Each row is a point on a landscape with many valleys, with its height.
From any point a ball rolls to the lowest of the 6 points nearest to it. It stops when none of these is lower. Distance is the straight distance between rows; heights are no part of it.
j62: [ 22 -23  30 -49  -3  14   3  19 -33 -27]  (h 10.5)
j517: [ 16  -5   3 -67 -11   1  20  27 -18 -37]  (h 9.2)
j940: [-12 -38  42  -4  -5  13 -38  28 -21   5]  (h 63.9)
j404: [ 25 -26  35 -62  -3  18 -19  34 -34 -44]  (h 7.8)
j56: [ 15  18 -57  -9   8 -11  12 -13  14 -20]  (h 6.5)
j175: [ -6 -51  52 -27  -5  15 -10  32 -39 -10]  (h 45.8)
j544: [-28  11 -16  51  12 -25  -2 -33  37  47]  (h 12.7)
j868: [-32  12 -28  49  10 -19   3 -34  34  36]  (h 13.9)
j864: [-23  14   4  42  -2  -5 -12 -30  21  44]  (h 12.1)
j360: [-15 -40  58  -5  -9  12 -37  37 -25  10]  (h 61.7)
j647: [  2  10 -47 -18 -12   8   6   7  -6 -24]  (h 10.6)
j575: [ 32 -17  23 -68 -13  17 -23  46 -39 -43]  (h 8.9)
j805: [ -5  10  -4  15   6 -15  21  -2  18   3]  (h 12.3)
j428: [-12  23 -30  36   0   0  25 -18  21  -2]  (h 22.4)
j316: [  2   1   5  -6   6 -18  -1   5  12   7]  (h 10.8)
j837: [ 12 -28  26 -16  -9  21 -10  21 -38  -7]  (h 46.2)
j925: [ -6 -31  36   3  12   5 -38  12  -9   2]  (h 27.7)
j337: [ -2 -35  36  -7  -6  18 -25  29 -31  -2]  (h 72.7)
j27: [  5  30 -41  33   7  -3  29 -20  19 -10]  (h 6.0)
j731: [ 11  56 -57  27   1  -3  36 -29  24  -5]  (h 8.0)
j548: [ 10  -3   0 -39 -17   8  18  24 -25 -16]  (h 9.5)
j63: [ -5  -6  34  39   8   6  -2 -14   0  22]  (h 11.1)
j952: [ -2   9  12  17   6 -12  14  -6  15  16]  (h 11.2)
j459: [  5   4  -2 -21 -15   1 -12  17 -10   4]  (h 10.2)
j803: [-16  18  -7  33  -1  -4  21  -7  19   9]  (h 13.1)
j323: [ -3   5 -21 -22 -16   2  -2  18  -7  -8]  (h 9.9)
j547: [-27  19 -43  50  11 -17   6 -43  37  25]  (h 18.6)
j939: [ 29 -11  20 -73 -10  11 -13  35 -30 -41]  (h 8.7)
j630: [  4   4  -4 -19 -11  -2 -15  12  -2   3]  (h 10.3)
j138: [ 10  13 -41   7  13 -11  22 -11  20 -18]  (h 15.8)
j990: [ 25 -16  29 -65  -4  10  -6  24 -30 -34]  (h 8.8)
j426: [-20  21   0  36  -4  -2  11 -14  20  23]  (h 11.6)
j431: [-22  22 -49  46  10  -7   8 -46  33  19]  (h 21.9)
j857: [  8 -46  48 -49  -1  16 -12  27 -35 -32]  (h 18.5)
j898: [ 25  -2   8 -75 -12   4  -1  35 -23 -40]  (h 9.0)
j74: [  2 -15  37  26  18  -2  -6 -10   2  12]  (h 10.9)
j80: [ -5  16 -25  27   6  -6  26  -8  21  -8]  (h 22.0)
j476: [ 16  -3  -5 -75 -12   0   7  37 -17 -46]  (h 9.1)
j838: [  9  66 -71  20  -6  -9  43 -26  31  -5]  (h 8.6)
j661: [ 18  31 -50  18  12 -10  32 -19  19 -14]  (h 11.8)
j916: [-22  10  -3  71  21 -34   3 -31  43  56]  (h 12.9)
j921: [  6  -7  22   1  11 -10 -11  -3   5   9]  (h 10.4)
j985: [-12 -35  44   2   5   7 -39  22 -10   4]  (h 46.0)
j670: [ -2   4 -13 -19  -9  -6  -8  11   4  -1]  (h 10.1)
j123: [  8  -6  12 -15  -7   8 -23  12 -14   5]  (h 14.0)
j452: [-22   5  11  48   9  -8 -21 -32  23  51]  (h 11.7)
j485: [ 23  42 -59  11   8 -14  37 -22  23 -11]  (h 9.8)
j183: [  7 -40  40 -23  -7  19  -6  25 -41 -12]  (h 48.7)
j599: [-15  28 -53  43   8  -5  10 -51  32  16]  (h 19.6)
j942: [ 22 -16  23 -50  -9  10   9  17 -32 -20]  (h 10.0)
j207: [-27  21 -17  41  -6  -1  10 -22  23  17]  (h 13.6)
j422: [ 14 -34  39 -40  -2  17  -2  21 -40 -22]  (h 22.1)
j920: [ -6  38 -46  39   2   2  21 -36  24   4]  (h 16.8)
j542: [-24   5   3  51  14 -24 -13 -35  35  56]  (h 12.2)
j716: [ 12  18 -57 -19  -8   4   5  -4   1 -23]  (h 11.9)
j330: [  6   0 -20 -40 -16   9  29  23 -20 -30]  (h 9.4)
j111: [ 17 -15  21 -31 -12  16   0  19 -35  -7]  (h 17.5)
j831: [-32  13 -18  41   2 -13  -3 -30  34  33]  (h 12.8)
j592: [-12  -2  30  47   4   9 -10 -20   2  32]  (h 11.3)
j520: [  6 -18  22  -7   2   6 -31  11 -12   4]  (h 22.3)
j268: [-10   8  25  38   1   5   1 -17   6  28]  (h 11.0)
j86: [  0   5 -18 -26 -22   9   9  21 -17 -11]  (h 9.6)
j568: [  2   1  26  24  11  -5   7 -10   7  18]  (h 10.7)
j865: [ -6  47 -59  34   2  -2  16 -49  31  10]  (h 12.6)
j601: [ 11  -4   9 -27 -21  10   0  19 -27   0]  (h 11.4)
j84: [ 35  -7  11 -78 -22  14 -14  53 -40 -42]  (h 9.3)
j505: [-31  20 -33  43   2  -5   4 -33  29  21]  (h 16.3)
j888: [ -9 -56  82 -44  -8  10 -17  39 -42  -2]  (h 54.0)
j192: [  0   5 -30  -1   9 -16  11   0  17 -13]  (h 14.9)
j156: [-11 -31  49  19  19  -3 -16   0   1   6]  (h 13.0)
j480: [  7 -17  30   1  14  -3 -25   1  -2   5]  (h 9.7)
j28: [ 20  22 -52   4  14 -13  23 -16  19 -15]  (h 12.0)
j91: [  2 -24  35   5  16  -2 -28   5  -3   5]  (h 6.6)
j436: [-17   1  21  47   8   6 -25 -29  12  42]  (h 11.5)
j582: [ -3   6 -18   8   7 -15  18   1  19  -5]  (h 14.7)

For each start below, name the point where the ball stops.
j599 | j27
j323 | j404
j544 | j91
j431 | j27
j601 | j404
j426 | j91
j942 | j404
j505 | j91
j316 | j404
j592 | j91
